A landscape with many peaks, sampled at points; each row gives a point and its height.
A climber steps from a point to the highest of its 2 nearest points, and stops where none of them is higher. Distance is the straight distance between rows; heights are no part of it.
k230 h=2.22: [ 17  10  19   7  -2  32  22  -6 -14   7 -10  13 -16  -3 -16   5  22  33
  -2 -11 -30 -38]
k444 h=2.13: [ 17 -18   0  32 -39  -5 -10  39   3 -31  31   6  16 -11 -12 -19  13 -18
   9   2   0  11]
k162 h=2.90: [ 12 -38   6  27 -30   9  -8  18   5  -7  49   9  10 -15 -12 -27  16  -1
  -1 -14  -1  -9]
k637 h=3.87: [ 42 -20  -7  -7  -5  16   1   2 -13  14  34 -13  44 -28 -18  21   0  12
 -15 -16 -12  -7]
k642 h=7.03: [ -1  23  43   7 -26  15   1  26 -20 -10  27  -4  22   6  -4   1  -8 -12
  -1  15  10  -5]
k16 h=6.66: [ -5 -25 -35  19 -51  -9 -37   2 -11 -31  11   8   8  -7 -15  -3  10 -35
  -2 -23   7  21]
k271 h=7.89: [ -8 -40 -37   1 -38   2 -24 -34 -22 -35  21  -2 -11   2  -8   1   0 -22
  -8 -12  -6  18]
k557 h=2.09: [ 17  -4  -7 -11  24   3  24 -31  -9 -11  -4 -11 -10   5  16  17   1  14
  -1  22  -7 -26]
k721 h=3.30: [-12  -7  15   5 -30   7 -13  19 -16 -11  -4  21 -14  22  -2 -20   4 -27
  -5 -13   3  13]
k827 h=0.99: [-11   6 -25   8  -2 -17 -23  -8 -24 -36  29  -5  15 -17 -14  31  -1 -20
  -7   6  13   7]
k459 h=2.64: [-25  37   2   6  17 -18  -4 -22  -9 -18 -26  23 -24 -18  -8  16  -5  -2
  10  11   1 -15]
k663 h=2.81: [-16   9  37  23 -42   4 -12  27   1 -15   9   9 -12  34   9 -20  -7 -18
   0   7  17  24]
k710 h=2.63: [-24  -8   5  10  -5  -3  -2 -44  21  -9  -2   1 -31   9  10  -2   8  50
  14 -12 -14   5]
k22 h=3.08: [ 12   4  -1 -13  31  11  22  12  -7  47  -5  -2  23 -15 -22  -6   3   3
  -8  -9 -13 -33]
k665 h=1.87: [-39   2  17  22 -18  -5 -11 -21  16  -5   8  16 -13   8 -13 -18  17  23
  17  -8  -1  -4]
k774 h=2.96: [-11  18  16 -13  11  -4  11 -22 -14  -4  11 -13  12  -2  10  17 -17   6
   4  37   2 -25]
k537 h=5.73: [  6 -17 -40 -23  25 -17   2  -2  28   7 -17 -22  -6  16  31   4  -8  -7
  -5   9  14  33]
k353 h=4.33: [  9   1  -9 -25  35  -5  15 -18   6  23 -53   7 -26   7  12 -16  -3  -5
   1  -4  -7  -6]
k349 h=6.07: [ 35 -11  -9 -25  39  -8  17  -1  -5  -2 -27   5 -23  15  23   0 -13 -31
  -1  17  17 -15]
k621 h=4.23: [  9 -25   7 -22  20  13  15 -12 -17  32  -9   6 -16  18  -6 -34  -9 -36
 -12 -13  13 -23]
k807 h=4.71: [-17  16   2  -2  25  -6   8  20  45  22 -11  -8  -3  -4   8  -6  10  25
   3  -6  -4  12]
k287 h=5.47: [  2  24  25   6  24   7  18  16  13  15 -15   2 -18   3  11   5  -2  33
   5  15  -9  -7]
k550 h=4.80: [  6  18   6  -1  31 -13  15   4  17  21 -46  17 -40   5  25  -3  -9  24
   1  -5  -1   5]
k869 h=5.37: [  3  10  17   9  14  -2  27  20  -6 -19   9  -2 -26  16  14  20   1  -5
 -13  27  14  -8]
k264 h=0.61: [-21  -9 -25  -3  -1   4 -15 -11  -5  25 -13  16   1 -15 -32 -22   6 -24
  -2 -27  -3  -3]
k437 h=4.55: [  6   0  -2 -16   3   8   7  39   1  13 -14  13  -7  15  -6  -6  -6 -34
 -22 -13   0  16]
k276 h=6.41: [ -2  31   7  11  28  -2   7  37  17 -11  -9  18 -24  -8  -8  18   6   3
  -2   5  -5  -4]
k316 h=1.38: [-11  15   6   8 -20  -8 -18   5   5 -30  14   0  27 -19 -12   7   1  10
   8  13  -2  10]
k261 h=1.42: [-54   9   9  12 -24  -9 -29 -24  12  -1  10  -2  15   2  -1 -13  -6  12
  17   4  10   7]
k765 h=4.57: [ 36 -25  -5  -1 -25   9  -5  12   1  18  19 -19  48 -11  -1  -4   0  18
  -4 -16 -10  18]
k522 h=6.01: [ -8  10  49   9   0  24  21  17 -19 -14  21  14 -11  15  -9  -5   3 -12
  -8  14   0 -27]
k332 h=3.55: [ 18 -13  -3 -11  24  22  20  -6 -29  33  -4   5  -8   4 -19 -17  13  -9
 -10 -17 -16 -42]
k727 h=2.65: [  2   9  12  10  11  26  23  -3  -6  28  11   0  20  -6 -27  -2  19  32
   3 -14 -18 -36]
k404 h=2.14: [-18  35  21  13   6  -8  -5  -1  -6 -19  11  -1  11 -21  -7  30  -7  18
  12  28  -8 -11]
k868 h=5.05: [ -9 -14  28  -9  13  16  24   6 -11  15  14   8 -17  21  -2 -20  -4 -33
 -13   9   9 -20]
k79 h=0.82: [-38 -10 -24  -2 -17  -8 -30 -14   3  11  12   1  14 -13 -19  -7  -9 -24
  -2 -14   8   9]
k97 h=3.58: [ 13 -19  14  22 -14  23   6   5   4 -22  34  -3   6  -2  -8 -19  24  31
  10  -8 -13 -20]
k908 h=6.82: [ 32   2   7 -26  26 -27   2 -23  -4 -11 -30 -11 -13  26  34   5 -26 -17
  15  33  26  -7]
k309 h=2.18: [-22  32  10   6   8  -3   1   0 -29 -13  -1  26  -8 -19 -20  11  -2 -19
   1  12  -7 -32]
k482 h=3.82: [  5  11  11 -17  22 -18   4 -43 -16  10 -44  22 -18   3   9 -12  -7  -8
  14  14   3 -30]
k80 h=1.45: [  0   8  11  30 -37 -15 -14  45  43 -13  -1   2  -7  17  23 -19   3   2
  16  -5  11  44]
k779 h=5.27: [ 10   7  -2 -20  35   4  25  29   9  16 -15   7 -11   7  14   2  -6 -18
  -6  14   9  -3]
k617 h=3.65: [-25  39   8 -10  12 -15  -4  -9  15   7   3 -24  26  -3  21   7 -19  11
  13  35   4   1]
k167 h=0.47: [ -8  30   4  13 -24  -6 -22  11  29  -8 -15  10  28  -8  -8   4   6  39
  18  -3  -9  18]
k824 h=1.43: [ 30 -16   0 -11  21  10  26 -21 -28 -16 -18   2 -38  11  10  12   8  -6
  -8   7 -16 -39]
k407 h=5.65: [ 12   6  29 -12 -22  22   6   3   8  23 -10 -18  45   7   6  -8  -3  38
   4  -7  -9  10]
k939 h=2.25: [ 23 -29 -19 -16  11  -2   5 -11 -31  -3  32 -11  16 -22   3  14 -16 -24
 -18   8   9   6]
k778 h=5.26: [  8 -39 -38 -12   1   2  -3  15  13  -5   8 -18  -6  14  14  11  -1 -17
  -8   2  12  31]
k471 h=3.24: [  2  39   7   0  43 -18   4 -33 -13  -2 -37  13 -23 -23  -4   8 -14 -12
  23  36   7 -40]
k894 h=3.89: [ 12 -30   7   1 -28  17  -5  32  -5   2  15   1  -1  12  -4 -10  -4 -38
 -14 -14   4  21]
k511 h=5.48: [ 14  10  16   6  -6   3  10   6  23 -24  11 -11   4   9  29  27  -5  42
   5  15  -4  17]
k194 h=6.70: [ 17   3   2  10 -10   3  10  32   2 -30   4  -9 -10  14  15  15   0   2
  -6   7   3  19]
k708 h=6.20: [ 16  -5 -31 -18  33 -38  -9 -30   7 -14 -21 -13 -13  14  28   8 -11 -18
   9  24  23   8]
k810 h=0.31: [ -6 -14 -43  -4 -11  10 -15 -18  -8  16 -21  12  -2 -17 -43 -13  33  -7
  -6 -56 -19   4]
k549 h=4.13: [-21  13  -3  -4  10  -2  -2  -8  37  16   1 -23  21  -8  14   1  -8  37
  10  11  -1  11]
k358 h=4.19: [-19 -12 -30  -8  34  -6   4  -4  42  28 -24  -6 -22  -1  10 -13   7  19
   8 -14   2  20]
k431 h=1.08: [-32 -13  -7  10 -50  -6 -34 -18   7  14  22  -7  34  -2 -16 -17  -8  -3
  12 -10   7  13]
k184 h=5.80: [  8 -29 -50   1 -22 -11 -28  13   3 -15   7  -2   5   0  -9  12  -5 -38
 -12  -9   8  33]
k451 h=6.22: [  2  11  34  -9 -11  19  16  24   2  26  20 -10  39  -1   1 -10 -16   0
  -4   0   0   1]
k681 h=0.81: [ 28 -26 -25 -13  16   8  10 -46 -34  10  11 -14  10 -28 -23  15  18   8
  -7 -26 -16 -30]
k985 h=3.31: [-37  -2 -14  -2 -14 -16 -17 -48  15  11 -17  -2 -11  -2  15  -6   0  34
  10  -9   1  22]
k65 h=3.81: [-27  11 -19  -2  21 -26  -9 -18  24   2 -26   0 -16  -4  22   3 -13  10
   8  -4   9  26]
k70 h=0.39: [ 13 -15 -28  -1 -11  15 -14 -31 -30  19   4 -10  20 -24 -32   4  29   3
  -6 -48 -19 -11]
k758 h=1.67: [-15  25   1  12 -12  -9 -16  11 -40 -32   8   9   2  -4 -21  19  -3 -24
  -9  17   4  -4]
k609 h=3.13: [ 14 -10  -9  -6   4   8   1  19 -14   6  29  -4  29 -18 -15  17 -17 -18
 -17  -2  -2  -5]
k113 h=0.77: [  5  10  11  -1 -26   1  -6  32  33  -2 -22   5   9   7  15  -8  -3  20
   8  -9 -11  34]
k919 h=4.46: [ 12  -1  19  15  -2  17  18  -2  11 -12  13 -12   1   3  12  12  18  55
   8   6 -14 -14]
k929 h=1.35: [ 35 -36 -28 -16  16   1  -4 -30 -42   4  15  -4   1 -23 -14   6   6 -28
 -23 -17  -7 -17]
k889 h=5.12: [ 15 -24  -7 -12 -13  13   2   6  25  19   0 -20  31   6  18  -3   3  36
  -1 -17  -9  27]
k992 h=5.53: [ -6  35  16  11  19 -13  11  36 -13 -10 -18  19 -35  10   3  15  -4 -23
  -9  19  10  -4]
k866 h=2.21: [-24  26  25  24 -29 -27 -14  31  21 -11   5  -8 -23  37  27 -15   1 -10
   0   5  34  45]

Two climbers start at each pair of points below. Name the first point that both come to, or write -.
k167 and k79 => k807
k609 and k264 => -
k727 and k665 => -
k113 and k444 => k894

Call two points neighbours if one is among the 2 nearest of the other. Go from one point of each pair to the other, from neighbour to neighbour, staying as high as possible. Name the lowest point that can't be avoided.
k271 and k276 => k444
k271 and k908 => k778
k194 and k276 => k869
k276 and k642 => k230
